Each row is a point on a landscape with many valleys, with its height.
A ball rolls from a point to the lowest of its 2 nearest points, and stops where none of them is lower. Distance is the straight distance between rows; heights are no part of it.
z700 (h 333): [ 90  98 111 119 122  97 104 123 106  81 131 134 109 110 138 113 111  28
  89 123  74 124 120  53 110 103  72 115 135  92  73]
z663 (h 242): [133 119  85  40  87  97 108 126  35  90  59  90  69 112  28 163 130 132
  97  85 125 115 100  96  94 137  95 104 109  71  89]
z655 (h 346): [126 102  84  49 134 108 111 135  50 107  66  97  49  97  50 106 119 103
 107  78  79  60  80  84  92  88  82 121  80  89 136]
z357 (h 215): [ 71 103 111 111  72 127  75 126 159 122  92 121  77 116  72  82 111  91
 111  86  72 147  71  93 135  94 126 108  97  75  74]
z63 (h 347): [ 68 106 115  90  95 114 127  94  46  74  86 101 123  98 127  89 130 127
 116  82  96  90  98  71  53  91  91  97  77 116 117]
z933 (h 417): [123  98 111  85 135 106 102 122 125 108  83 133  84  59 107  84  86  93
 100 148 112 150  93 112 109 117 116 108  84  94  91]
z439 (h 372): [109 115  78 117  53 134 103  97 128  97  89  65 133  64 126  83  97 114
 103 112 134 108 144  57  88  76 115  64  94  73  92]
z564 (h 633): [ 71 122 107 119  72  69 115 125  92  89  81 162 106  78 113  70  91 108
  68 127  82  64  97 175 112  85  92  70  90 132 102]
z322 (h 285): [117  91  63 108 124 116 101 115 126  63  90 112  88 101  68  84 121 109
 110  94  93  69 114 148  95  85 101  35 122 113  95]
z264 (h 509): [ 58  90 117  92  65  84 108 106 109 117  94  85  97  63 137  97 133 134
  71  43 101  68  77 127  82 142  77  96 114  86 115]
z623 (h 476): [ 88  75 115 109  95 122  83 139  64  95  76 101  74  86  77  78 121 140
  87  81  71  88  94 121 112 127  91  87  96  83 105]
z526 (h 685): [116 100  95 107  35  61 129  76 121  93 129  93 131  63 163  78  89  82
  93  84 118 107 124  94  94  63  86 103  71 108 117]
z779 (h 655): [117  80  94  81 130  54 134  93 116  61 124 129 119  53 168 102 106  90
 113 106 109  98 120 101  84 122  51  78 113 119  99]
z893 (h 350): [ 96 108  93 111  53 123  84  97 140 119 120  48 117 111 114  92  88 104
 117 104 119 119 113  50 132  98 120  89 104  79  80]
z513 (h 201): [107  66  97 133 105  63 116  79  77  88 131  74  84  73 106  86 109 166
 126 110 107  89 123  70 120 156  23  78 104  74 128]
z399 (h 643): [ 85  96 141  98 104 115 122  98  73  95 109  80 141 132 139 103 126  52
 105  87  97 100 125  84  46 115 146 126 124 107 105]
z901 (h 490): [134 148 112  66  80 132 111  85  77  96  84  43 115 119  58 150  63 121
  63  75 119 115 136  43  69  96 144 114 120  90 103]
z245 (h 279): [ 66 121  75  84 149  93 117  97 111 115  76 108  97  80  74 102  83 124
 113 106  67  96  51  94  76  84 154 143  45  66 107]
z634 (h 309): [107  88 116  80 120  81  96 125 113  76 116 139  75  83  59 115 107 139
  78 122  63 103  55 169  95 147 122 130 110  83  99]
z509 (h 546): [111  63  77 104  75  51 131 109 119 102  76 134 109 102 103  82 118 109
 135 146  95  90 107 109 135 123  94 108  94  92 105]
z77 (h 357): [109  67  91  60  78  92  83 101  68 114  73 113 104 131  57 144 114 135
 136  83  97  80 108 139 126 126 106 110 100 100 103]
z42 (h 574): [ 29 112 105  88 138  95  85  92 149 113  94 142  99  75 124 100  85  80
 120  87  82 129 104  93  99  78 112  74  92  95  84]
z289 (h 659): [ 75  92 141  74 135  83  99  61  75  88 118 108 107  67  88 119  95  79
 117 120 106 117 133  32  49  90 103  92  84  72 130]
z644 (h 124): [125 155  92  55 138 127 117 122  26  77  80  68  94  90  89 171  91 108
  83 101 131 110 111  47  78 116 102 116 114  91  87]
z642 (h 480): [111  90  95 103 106  87 103  86 145 109  74 115  64  69  26  85  90  63
  90 102  99 102 120 134  88  57 141  75  97  78 130]
z388 (h 522): [110 115 106 117  67  89  96  72 105  71 148 112 121  85 111  88 135 111
  86 132 115  92  83  92  77 113  63  99 104  91 137]
z524 (h 434): [114  93  96 132 102 135  78 110  99 125 115  47  51 107  82  47 110 135
 107 102 117 100  75  93 124 118  76  93  99  89 120]
z849 (h 489): [ 51  66 119 119 120  77  91  84  66 127  52 124 131 112 142  79  92 115
 119 118 100 101 103 108 129 131 108 107  78 119  79]
z755 (h 356): [ 72  68 102  75 127  72 114 107 113  88  86 119 104  78  89 122 129 139
 115  84  71  99  79 133  78 164 129 129 108  68  88]
z934 (h 612): [113  88  91  80  72  89  74  82 128 123 141  69  98  63  89 106  85 131
  98  69 113  77  90 170 126 102  87  93  88  99 117]
z475 (h 645): [164  82 132  74  93 110  80  98  58  85 109 112 107 130  86 123  94  95
  98  88 118 125 131 103  86 107  63  81  97 140  78]
z961 (h 662): [120 102  81  94 112 121  94  83 104 110  93  72 101 132  94  71  84 141
 146 121 128 106  71  72 115  85 112  92  66 123  96]
z672 (h 252): [113  55 110 130 108  83  97  63  89  70 151  45 111  90 100  98  96 142
 114  90 107 111 108  60 122 135  81  96 110  87  83]
z736 (h 238): [134  77  71  71  97 116  98 145  70  97  91  65  78 139 137  87 108 117
 166  85 127  91 123  68  80 125  55  95 102 108  97]
z668 (h 310): [ 80  59  82  99 134  78  99  94 130 113 110  76  91 106 127 130 127 101
 124  43  98  79 110 108 119 163  71  94 164  84  82]
z530 (h 616): [ 66 104  83 108  77  47 114 116 132  80 116 147  78  86 101  91 109  97
  80  95  66  61  78 153 124  89  73  92 107 111  99]
z977 (h 460): [ 89 109  95 108  86 121 142 107 140  73 113  72 105  64 112  70  92  99
  98  57  76 135 118  75  50  60 128  71  94  88  90]
z577 (h 754): [123 109  66 138  67 113 127 124 104  86  88  76 123 105 168  71 103  88
  98 107 132  93 118 109 112  94  91  90 109 134  67]
z183 (h 403): [136 107 135 124 100 118  77 126 104 120 110 119  73  89 103  60 123  27
  60 140 114 119 103 103 100  97  52  83 113 110 107]
z134 (h 451): [121 107  62 115  98 131  94 120 129 122  99  63  67 123  66  82 143 104
 123 118 108  87  73  61 119 118  88 108 131  56 125]
z488 (h 529): [ 61 111 112 123  62  70 107 114 117 104 108  96  81  55 142  60 111 128
  47  90 106  63  69 164  96 138  74  85 113 103 113]
z499 (h 601): [ 76  74 100  83 101  60  93  67 133  94 129 101  89  90  87  84  86 125
 106  56  88  80  74 176 100  82 105  87  73 126 104]
z301 (h 419): [140  97 134 104 107 127  72 117  88 132 112  67  39 105  84  41 106  65
  70 104 117 100  82  92 116  93  57 101  97 116 126]
z783 (h 664): [111 111 100  82  74 110 116 116  56 128  68 115 101  85 126  54 115 112
 118 149 122  77  87  90  99  86  74 103  58 117 156]
z384 (h 611): [ 50 105 101 101 158  88 128  87  92  78 122  53  97  91 155  78 101 115
  94  64  92  69  52  93  61 103 117 122  92 118  94]
z973 (h 188): [118 100  84  60 111 116 108 150  14  77  66  74  76 104  87 155 107 108
 111  72 111  97 130  73  86 119  93 104 108  80  78]
z790 (h 409): [ 85 126 109  97 118 115 133 122  54 103 102  69  88  97 121  88  75  68
  69 112  80  82  88  38  92  60 125 144  73  98 125]
z411 (h 278): [ 58 116 109 128 122 122 103 122  89  69 127  89 121 110 147 107  98  71
  81  96  71 102 120  28 109  99  89  82 126  98  72]
z324 (h 530): [ 92 114 102  87  46 143 110 140  78 109  47 131 126 102 109 131 115 101
  85  95  86 120 137  91  80  91 116 111 115  80 100]
z432 (h 535): [ 95 124 144  82 112 111 121  76  78  75 139  84 109 108  82 144  72  83
  72  81  80 142 104  60  30  96 140 133 115  87 117]
z964 (h 700): [148 125  55  82 128 107 132 135 125 114  78  81  90  73  83 134  61  82
  76 109  95 102 108  79 128  73 134 133 103  74  80]
z693 (h 276): [ 70  88 116  93 114 119  63 118 100 133 122  67  89 122 121 127 109  82
 130  67 101 107 119  96 123 157  98 109 146  83  86]
z268 (h 590): [ 47 106  56  95 137  70  98  99 159 124  73 117  74  70 117  91  99  89
 141  75 100  88  85 125 128  89  99  76  87 106  84]
z236 (h 497): [125 123 117 107  65 101  66  60  72 103 110 148 162 128  86 164 106 101
  82 120 115 114 107 113 107 107  63  96 105 116  98]
z626 (h 547): [ 87 123 111  83  78 148  87 115  68 112  69 132 108  71  91 124 126  85
  66 100  99  88 130 116  63  84  95  90 114  83 138]
z307 (h 568): [ 94  67 114 135 121  68  94  74  70  84 151  72  74 111 120  49 113 108
  92  93  99  63  77 126  94 119  46  98  95 122 131]
z218 (h 292): [ 64 106  78  60  98 121  58 130  79 135  52 105  82 159  94 121 113 115
 179  83 105  94 104  61 109 115  96  92  91  85  94]
z13 (h 179): [131 139  81  72 157 144 119 107  84  88  92  72 101  72  79 132  98 102
  79 107 113  86 100  67  60  83 118 113 115  85 121]
z808 (h 397): [ 63  80 113  81  98  84 108  87  99 109  85 104 129  93 114 130 132 119
 138  94  99 115 109  74  91 155 116 119 111  72  90]
z59 (h 673): [109  94 102 106  76  51 120  67 133  80 129 141 138  65 171 100  93  56
  88  95 116 120 140  99  80  82  71  83 104 113 103]
z953 (h 382): [ 90  96  90 148 119 110  62  95  74 121  94 112 108 157  95 108 107  58
  95 132  87  77 106  68 151  90  55  91 122 105  79]
z462 (h 628): [ 92  72 120  86 120  91 137  94  79  78 115  62 114  96 152  92 125  80
  93  64  98  74 101 118  45 121 132 139 113 109 112]
z998 (h 690): [109 129  75  81 102  90 103  92 127 154  96  78  97  75  83 121  58  80
  96 129 116  95  89  76 135  66 129 141  74  71 112]
z674 (h 264): [ 91  88  87  60 110 116  89 138  79 127  89  58  69 143 107  88  99 100
 173  67  95  86 106  45 103 107  98 101  86  93 103]
z45 (h 556): [ 85 104 118  96 126 121  91 122 142  98 114 131 102  95 137 101  89  47
 101  75  86 150 124 127  88  88 108  78 121 124  60]
z853 (h 496): [ 63  95 109 135 114  81  81  87  96 117  75  91  57  90  77  66  94  50
  72 141 109  80  86 110  95  83 159 136  77  74 124]
z181 (h 295): [ 80 114  88 126 136 110  78  86 139 105 114 103 105 145  89 106  90  64
 121 103 101 114  82 111 129  77 123  91 110 130  63]
z906 (h 293): [ 86  67 137 115  92 105  78  86 120 101 139  54 104 101 138  82  99 130
 124  57 109 138 113  71 113 156  77  74 120 103  58]
z413 (h 217): [ 69  90 133  85 108 108  86 141 117 144 115  85  63  68 154  65 102  91
 129  88  95 151 100  80 109 148  79 115  94  79 100]
z715 (h 393): [129 123 101  65 142 114 124 135  89 112  77 104  82  72 111  91  93 103
 107 134 102 127  68  71  95 112 114 145  73  91 112]
z121 (h 523): [ 86  57 118 102  97  50 124 109  95 110  76 132 106 103 140  65 110 133
 131 120  91 108  91 114 120 160  75 102  88 117  97]
z325 (h 636): [137 146  66 109  84 111 133  82 138  89 112 105 118 102  98  91 110  96
 102 133 130 113  63 117  85  65 113 111  92 121 120]
z482 (h 472): [140  86  93  69 131 105  94  78 127 112  69 102  75  83  33 105  54  92
  90  75  92 111 136  95  96  49 124  68 101  90 109]
z286 (h 610): [112 126 122  76  97  72 100  77  61  70 138 144 125 101  74 117 108 137
  99 138 108  52  74 151  66 121  87  86 108 119 141]
z463 (h 449): [ 98 101 105 102  41 114  45  73  86 123  84 127 160 138 110 139 104 128
 123 105 130 115 128 103 124 120  66  76 100 112  73]
z786 (h 461): [ 96  91  69 111 112  89 137  65 117  99  72 102 107  96  59  99  40  83
 115  91  70 121 133  79  76  33 144  75  96  92 110]
z62 (h 269): [128  73 129  75  92  89 100 103 128  75 116 140  88 121  33 104 111 136
 102 101  64 131  69 133 101 118 116 106 100 105  94]
z670 (h 578): [ 62 101 110  88 125  87 108  70  90  51 134 121 113  55 101 156  93 111
  70  63  65 109 126  94  33  89  91 106 113  72 101]
z563 (h 493): [137 122  85  88 130 112  91  86  93 129  45  86  77 154  52  87  90  73
  70 104 109  57  96  84 134  57 121 126 114 113 114]
z458 (h 624): [114 139  67 123  67  95 147  71 143  87 115  94 105  88 100  82  69  70
 111  92 113 129  92 117  65  27 121  96  80 133 122]
z112 (h 246): [ 67  88 113 107 103 114  81 148 108 151 108  53  60 114 129  81  95  98
 133  74  77 120 111  67 145 159 103 119 116  62  94]
z76 (h 450): [ 90 101 104 109  91 144  96 125 113  85 113  74  81  67  93  82  89  99
  66  48  73 112 118  97  87  60 114  75 100  81  88]
z215 (h 330): [128 136  81  56  67 124  95 103  53 107 105  75 104 104 113 133  96 150
 129  90 138 110  82  90 100 100  64 113  70 122 107]
z405 (h 675): [105  76  66 111 112 109  91  70  78 101  84  62 119 135  80 104 105 153
 140 113 116  73  94  75 123 110 113  97 100  96  95]
z919 (h 250): [ 87  73  96 130 129  76  87  82 106 111  61 142 100 130  74  89  83  78
 120 124  94 109 103 132 142  77 127  87  76 128  75]
z296 (h 768): [ 68 115  94 145  99  93 102 119 121 108  89  82  68  91  99  90  67  25
  94  81 103 102 122 130 122  56 149 110  88 122  83]
z365 (h 521): [108 106  96  95 104 156  47 122  79 132  71  97 108 154 112  99 101  88
 106  89 117  84 103 143  98  88  96  84 107 139  80]
z124 (h 706): [ 63 101  85 120 113  73  93  82 129 125 101  70 104  67 118 106  90  98
  94 133 119  96  86 115 116 128 147 145  98  65  90]
z666 (h 564): [132  35 116  88  59  60 115  92  93 108  73 128 117 103  80  90  83 108
 110 110  88  97 140 135 128  93 125  94  77 106  98]
z321 (h 304): [ 94 100  96  88  88 112 112 125  37 117  90  90 115  96 156 120 109  92
  88  90 107  70 108 127 105 112  87 144 103 116 114]
z266 (h 154): [ 88  85  77 142 129  81 125 121 103 108  99  83  63  51 127  66 103 149
 115 125  96 104 118  72 128 147  37  90  99  53 114]
z101 (h 345): [124  90 108 112  74 117 110 145  16 107  74  96 113 130 146  93 121 107
  96 115 103  77 113 131 102 146  58 116 111 136  99]
z631 (h 687): [149  70 121 124  84  76 108  72 108  63 157  80  92 114  68  86  80 111
  56 102  95 116  70 110 118  83  95 125  85 123  89]
z732 (h 762): [115 110  82 140  78 115  99 138 105 116  87  65  94 100 150  82  80  24
  93 100 128  92 145 121 132  76 113  94 108 129  68]
z795 (h 503): [ 80 102  72 126 141  74  98  57  88 108 108  72  89  93  95  92  87  68
  95 144 122  50  81  96 105  61 125 128  81  93 129]
z965 (h 745): [156 106  84  98  63 113  92  91 125 115 103 117 128 112  87 141 107  58
  71 115 123  99 129 133 120  85 100 105 140  98 104]
z495 (h 443): [ 78 115  93 106 113 111 109  94 113 104  68 152  99 119  69 113  60  83
  99  96  53 135 117  49 110  40 117  81  95  91  93]
z703 (h 548): [111 127  98 124  77  88  51  64  97 117 133 131 153 125 122 130 112  81
  77 116 115  82  83 166 114 106  56  93 110 127 104]
z547 (h 759): [161 100 105 130  64  87 122 116 106 103  94 130 122 120 106 113  93  42
  53 141 106 114 115 144 129  90  97 132 114 126  77]
z83 (h 286): [132 121  79  40  67  98  89 101  52 120 106  58  79  99  54 166 108 141
 124  76 150 116  90 110 107 131  81 109  93  85 100]
z610 (h 467): [ 57 108  97 145 113  73  88  46  94 108 110 115 126 139 115  89 108  65
 100 155 112  79  76  84 100  78 104 124  87 109 110]
z702 (h 586): [142 122 111  99  68  62 129 121 114  67 149 133  65  77 112  78  90  72
  45 147  93 103  71 137  63  85  91 136  88 113 126]
z921 (h 429): [ 42  81 122  82  90  63 108  70 133 101 112 110 121  96  94 126 107 109
 115  87  67 118 101  65  63 119 147 141  90  52  92]
z197 (h 459): [ 53 112 111  94 126 129 100 130  52 121  70  98  87 138 110  88 133  64
 119  98  74  72  80  62  92 103 130 136 102  87 125]
z895 (h 388): [116  75 127  73 105 114  76 122  59 111  55 131  80 164  51 121 116  94
 117  84  86 117 104  92 113 125 111 114 108 105  84]
z555 (h 212): [116 137  90  95 140 138 112  97 132  86  83 116 101  83  52 117 107 111
  72 121  94 125  75  88  69  85 138 109 122  76 111]
z520 (h 677): [105 126  77  80  86  99 101  94  81 152  82 105  96  98  99 100  95 104
 108 148 124  76  66  72 129  77  80 148  65  94 145]
z515 (h 458): [116  79 117 119  96  68 123 125 123  53 140  97  62  76  87  39 106 115
  91 104  86  96  78 159 100 115  98  75  94 125  94]
z227 (h 380): [139  72 133 109  83 108 105 139  67 100  92 111  97 106 113  61 120  65
  76 118  94  93 122 135  97 110  78  89 105 121 105]
z111 (h 415): [111 105 119  69 121 111  90 105  83 101  57 161  91 140  56 135  87  94
 103  97  72 138 112  48 113  87  95 106 103 101  80]
z741 (h 452): [ 64 131  92  96  72  95 120  63  71 100  94  95 165 101 132 149  95 146
 103  99 105  94  84  78  92  98 120 146  81  99 101]
z338 (h 381): [ 86 127 119 101  96 130 124 109  37  84  87  96 113 114 110 106 102 103
  90 111  90 103 103  18  74  77 105 118  83 104 112]
z727 (h 491): [ 76  77 113  90  90 113  82 111  75 121  93  57  80  61  90  89 133 139
 112  57 103  77 109 129  86 151  88  84 107  71 126]
z288 (h 711): [101 129  50  98 138  97 131 116 149  93 105 114  86  73  91 141  62  61
  99  91  76 116 105 119 105  48 126 116 110  97  78]
z371 (h 621): [ 34  77 113 120 119  59  73  48  81  76 133 119  90  83 110 106  82  94
  66 100  68  78 105  64  80  64  84 109  82  81 102]
z425 (h 642): [124 120  92  77  78  79 110  81  75  58 112 153 139  84  68 146 118 137
 111 129 105  67 127 107  84 109  65  56 120  91 133]
z868 (h 184): [103  71 152  77 141 118  76 132  90 106 110 113  65  87 118  66 100  73
 131  99  94 155 114  65  98 131  80  85  89 103  89]
z385 (h 698): [ 75  95  92 111  64  51 121  81 134 103  99  95 111  44 136  86  90 106
  87 122 120  96 103 128  96  99 118 116  72  86 102]
z570 (h 474): [ 92 101  37 139  94 135  58 148 114 117  53  92  70 130  97  88  91 112
 109 110 111  81 100 105 157  94  79  76 118  81  67]
z477 (h 325): [ 72  83 121 127  75  85  89  73 140 106 141  52 117 108 137  76 102  74
 110  75 115 111 114  72 121 113 114  84 114  99  78]
z946 (h 723): [ 73 103  83 127 111  77 110  91 150 119 111  71 107  87 151 100 119  96
 101 108 132 102  69 133 110 162 115 140 142  88  87]
z24 (h 327): [121  86  69  87 131  97 126 128  97  96  72  96  76  66  55  77 119 103
 103 103  75  51  92 116  84  84 119  93  81  69 135]
z118 (h 620): [135  85  97  61  65  87  77 111 107 127 124 103  73  93  57  90  90 125
 113  89  98  56  96 167 142  99  76  72  99 110 130]
z579 (h 307): [101 103  42 103 117  94 136 121 130  69  97  88  93  67  78  93 131 126
 101  83  74  44  85 137  93  89  98  76 109  89 102]
z144 (h 244): [ 72 144  83  87 139 127  94 112 134 117  90 123  82  93  52 125 105  94
  91 109  68 109  52  73  89  78 134 135  96  53 111]
z192 (h 220): [ 73 112 105 109  64 115  88 110 103 129 116 102 100 127 109 116  87  63
  67  71  76  98  82 122 125  58 116 150 102 103  94]
z658 (h 649): [141 135  83 109 120 111 133  74 133  89  91  78 110 106  84  81  82 111
 106 151 136 127  67  61  97  72 142 113  85 117 100]
z691 (h 368): [113 126 104  63 125 130  94 132  64 137  69  69  54  87  66  92 104 118
 111  94 102 100  64  54 101 120 106 136  72  72 127]
z165 (h 555): [ 95 105 138  89  97  92 100  32  78  62 137 116 121  93  64 144  82 111
  84  82  92 143 110  89  20  86 106 100 104  88 129]
z576 (h 214): [154  90  84  90 134 105  85 102 123 104  35 146  83 145  41  94  78  89
  98 113  99 105 109 138 125  81 126  76 106 129  78]
z125 (h 339): [ 76  94  94 148 148 106  56  84 114 120 110  93 106 164 102  92 122  58
 126 107  97  87  88 111 135 109  74  70 133 126  62]
z75 (h 583): [124  58 104  67  97 108  92  68 113 124  93  68 111 105  88  85  70 108
 142  61 113 101 133 133  89  67 143  72  72 118 103]
z725 (h 385): [102 154  81  82  73 112 108  78  44  97 117  68 134  91 106 168  94 143
 112 104 138 108  85  49 100 106  87 127  81  91 102]
z41 (h 670): [ 93  85 112  57 151  86 103  96  97 105 116  96 106  68 114 126  76  76
 143 107  96 116 132  52  89 104 117 102  87  81 102]
z857 (h 422): [ 92  86 107 157  69  96  87  76 113  78  96  98 131  94 110  53 115 139
  96 110 116  98 109 117 113 120  73  28  99 121  72]
z788 (h 423): [ 94  88 120 131  92  95  71  53 101 115 103 117 119 152  58  97 111  76
  98 135 104  98  87  55 122  81  91 104  99  98 104]
z167 (h 456): [ 96  95  81 126 106 143  61 146  99 108  56 102  52 103  65  79 106 130
  93  97  75 103  88  79 146 117  89  77 107  52  85]
z940 (h 224): [100  95 131 107 120 134  89 138  95  90 110  77  96 114 129  74  92  73
 115 123 101 136 133  16 103 127  98  65 113  93  74]
z21 (h 563): [ 77 129 118 103 103 144  71  93  85 104 102 120 107  80 106  78 116 101
  73 104 107  92  85 145  66  79  82  66  90 121 124]
z820 (h 589): [ 91  79 113 107 158  89  92  51  60  59 152  62 102 109 110  93 108 124
 102  81 107  67  64 115  66 103  94 114  93 130 116]
z852 (h 439): [122  82 116 121 120  89 101 128 126  81  96 107  58  63  82  58  85 108
  84 131 102 139  75 154 121 134 122  96  85 103  80]
z831 (h 200): [112  82  75 114  99 110 115 141  78 104  72  99  87  96 142  71 120 130
 136 129 108 102 131  66 109 146  48  87 112  81 106]
z955 (h 538): [117  98 112  81 132 147  58 122 105 108 112 102 105 120 113 131  83  75
  96  64 102 125 121 147 102 102 105  87 128 129  57]
z469 (h 311): [ 72 125  92  70 127 125 130 116  76  95  68 115 107  75  89 101 117 127
 115  86  68  97  76  82  47  81 125 114  63  82 123]
z406 (h 239): [121  98 135  96  88 123  93 120 142  98  92 128  59 115  43  56 122 108
  88 106  84 145  56  93  99  99 115  99  89  92 102]
z899 (h 453): [ 65  73 107 132  87  88 108  80 105  88  73 114 139 106 132  87  99 123
  94  86  91 108 114  98 121  98 102  73  96 122  54]
z595 (h 569): [161 130 118  80  72 105 108 106 132  67 169 121  85  80  90  90  98 104
  64 102 101 130  66 120  77  79  67  99  94 123 124]
z501 (h 402): [100  73 106 116 106  64  71  64 123 108 118 111 134 125 142 107 120  96
 106  56 119  75 104 142 115 144  43  43 140 140  76]
z231 (h 433): [106  90 114 117  48 149  55 108  85  97 103  78 108 116  94  97  96 110
  71  63 105 103 135  92 101  77  85  65 108  99  77]
z894 (h 183): [ 74 130  85  77  62 135  96 132 135 132 110 113  91 134 107 110 111  94
 115  63  67 120  63  89 119  66 106 133  92 100  90]
z765 (h 674): [156  67 110 100  61  99 126  99  97  72 121  76 100 126  67 107  92 120
  84  77  83 119 101  70 116  85 109 130  96 101  81]
z887 (h 588): [113 126 102 142  69  58  72  43 130  96 145 135 128 107 108  93  91  67
  82 130 122 106  86 141  99  67  71  80  76 134 110]
z931 (h 581): [ 78 118 107  77 110 103 103 104  89  91 110 121 102  93 109  89 126 128
  96  99  95  67  59 164  66 112  96 101  97 124 132]
z701 (h 602): [ 76 104  59 100  97  78  93 110 155 116  94 135  75  94  71  96 115  90
 128 106  91  86  75 148 136  78  99  90  93  99 108]
z958 (h 326): [ 60  76  77  67  81 101  75 100  83 132  43 116 118 142  94 132 109 143
 157  61  89  80 113 106 125 113 107  99  88  95  81]
z863 (h 722): [115 102  56 102 101 100 128 107 138  78  93 113 123  57 116 132  86  90
  92  95  99 103 140 133 103  71 106  80 122  93  79]
z976 (h 631): [114  84  98 116  91  22 153  98 115  68 117 119 113  78 168  75 111  98
  84 122 115  70  98 130  92 148  70  99 118 123 104]
z445 (h 464): [110 131  86 118  91 122  86 105 139 125  88  94  60 106  54  71 126  71
  78 127 116  92  69  67 129  72  93 108 109  78 123]
z791 (h 591): [ 79  58 111  89 147  83  88  71 123  97 111  86  76  94  70  74  92  96
 129  66  85  97  96 125  86  78 138  83  78 104 101]
z308 (h 733): [140 111  73 100 106 133 109 107 129  85 106  99 136  84 110 146 109  74
  90 121 122 112 131 109  96 111 120 105 154  80  85]
z44 (h 644): [ 62  94 139  97 108  85  77  65  53  96 109 124 108  74  84 133  73 106
  87 116  96 119 117  39 100  86  85 104  74  75 108]
z833 (h 651): [ 98 139 102  95  76  99 121 138  74 103  80 153 103  74 109  59 109 132
  91 165  99  66  77 122 103  99  79  83  83 109 138]
z38 (h 630): [170  91 100  50  87  97  96 114  80  86 123 110  81 103  68 112  88 134
 107  90 110  87 102 126 112  97  57  80  92 131 111]
z349 (h 608): [104  98 103 134  66  24 147 121 117  49 119 129  73  60 141  64 101  72
  65 142 101  85 104 146  81 116  97 114  88 123  93]
z70 (h 600): [ 48  96 100 107 132  79 100  79  95  62 140  97 105  81 110 138  88 113
  79  62  60  87  94  68  92  82  88 115 104  83  79]
z316 (h 506): [110  99  98  85 127 136  86 110  66 122  60 101  87 122  77  96  97  79
  86  92 102  65  99 139  97  65 127 107  99 117 123]
z660 (h 740): [ 92 119  84 145  76 115 101 118 142 116  99  82 108  80 146  82 118  90
  99 129 135 129  94 122 131 137  97 103 126 100  73]
z696 (h 448): [ 64  81 124 107  88  76  77  56  58 114 107  94 120 110 139 105 122 126
 108  55 121  67  99 116  98 144  45  72 108 129 109]
z913 (h 479): [ 71  67 128 104 148 100  74 101  78 120  82 100  70 119  77  83 110  65
 105 105  81  88  81 102 104 121 147 133 100  73 114]
z630 (h 487): [ 97 103 126  95  66  79  79  67  76 114 138  90 125  96 143  85 134  89
 102  91 136  74  94 130  68 135  67 105 100 111 152]
z235 (h 352): [ 87  45  98 117  88  38 117  66 127  89 111 101 115 114 130 123 118 123
  88  44 100  67  92 101 125 149  57  77 148 106  79]
z86 (h 435): [ 56 138 125 114 109 133 107 124  83 114  97 103 102 136 115  95 101  38
  66 115  72  98  83  67  71  73 140 138 107  98 122]
z551 (h 663): [134  75  63  78 128  77 115  71  96  62 100 122 129  79  60 149  98 136
 118 112  93  64 131 117  99  93  93  71 109  89 109]
z402 (h 414): [121  82 120 110  25 132  50 105 122 112  94  98 134 134 116  83  89 123
 107  83 121 136 136 112 100  99  84  52  90 116  55]
z80 (h 251): [157  90  91 111 144 109 115  99 105  57  95 125  98 140  57  92  96  89
  86 111  91 102  95 139  91  75 104  71 114 148  82]
z435 (h 550): [ 68 101 112 135  94  37  99  89 101  97 139  99  55  98 145  38 108 106
  68 100 101  41  55 155  83 124  50  89  96 129 124]
z285 (h 475): [105 132 104  90  77 137 122  98 109 103  85  52 132  91  66 128  55 116
  81  99  88 122 140  26  73  92 163  87 103  60 101]
z587 (h 263): [ 81  90 112  95  84  92  90 104  78 121 128  80 111 104 160 122  94  56
  66  61  97  73  99 154 104  99 104 161 114 117 101]
z859 (h 576): [104  58 123 102  61  97 102  61  86 107  93  80 125  96  82  91  73 115
  96  79  97 102 138 108  99  67 137  90  74  97 109]
z781 (h 660): [176  65 123  95 103 107 101  94  91  65 100  96 111 144  63 120  75 113
  82  90  99 138 131  70 106 104  98  96 117 125  53]
z543 (h 504): [ 89 123  90 101  62 136 107 108  78 113  54 123 141 127 102 124 113 140
 101 119 100 109  84  89 110 102 123 128  94 100  91]
z52 (h 549): [115 123  98 102  60  89 109 102 146  50 162 132 103  69  94  89 127 129
  89 110  86 114  76  94  90 101  53  71 104  88 111]
z802 (h 684): [100 100  80  81 153  59 132 104 147  87 136  96 104  54 144 123  70  72
 120 123  95 127 109  75  93 110 115 135  98  81  73]
z657 (h 513): [107 158 134  62 100 139 118 113  67  95 118  65 111 143  95 152  61  77
  74  74  90 135 112  48  71  99 136 120 115 120 107]
z241 (h 613): [108 129  83 146  88  71 113  59 150  68 114 129 106  75  91  88  67  80
 113 113 131 131 110 143  87  50  94  53  72 154  99]
z232 (h 478): [104 128 100 126 111 109  89  90 127 122  69  85  65 157  37  66  96  64
  81 113 101  94  65  60 143  62 141 117  99 107  99]
z605 (h 676): [136  84  54  97 139 111 107  87  94  75  82  87 114 116  78 124  87 116
 115 114 106  73 123  74 112  73 108  84 112  96  83]
z986 (h 455): [ 63 110 133 100  74 111 104  74 104 101  97  97 130  96  61 123  92 120
 101  99  75 138 115  25  70  97 153 107  89  52 107]
z535 (h 394): [119  96 103 132  66 131  75  96 120  85  86  89 138  96 131  62  83 130
 108 121 139 135 139  89  92  93  93  34  86 119  57]

For each start below, name the point where the ball stops.
z605 | z644
z462 | z167
z781 | z535
z961 | z535
z946 | z868
z852 | z576
z399 | z644
z631 | z868
z288 | z894
z853 | z644
z482 | z266
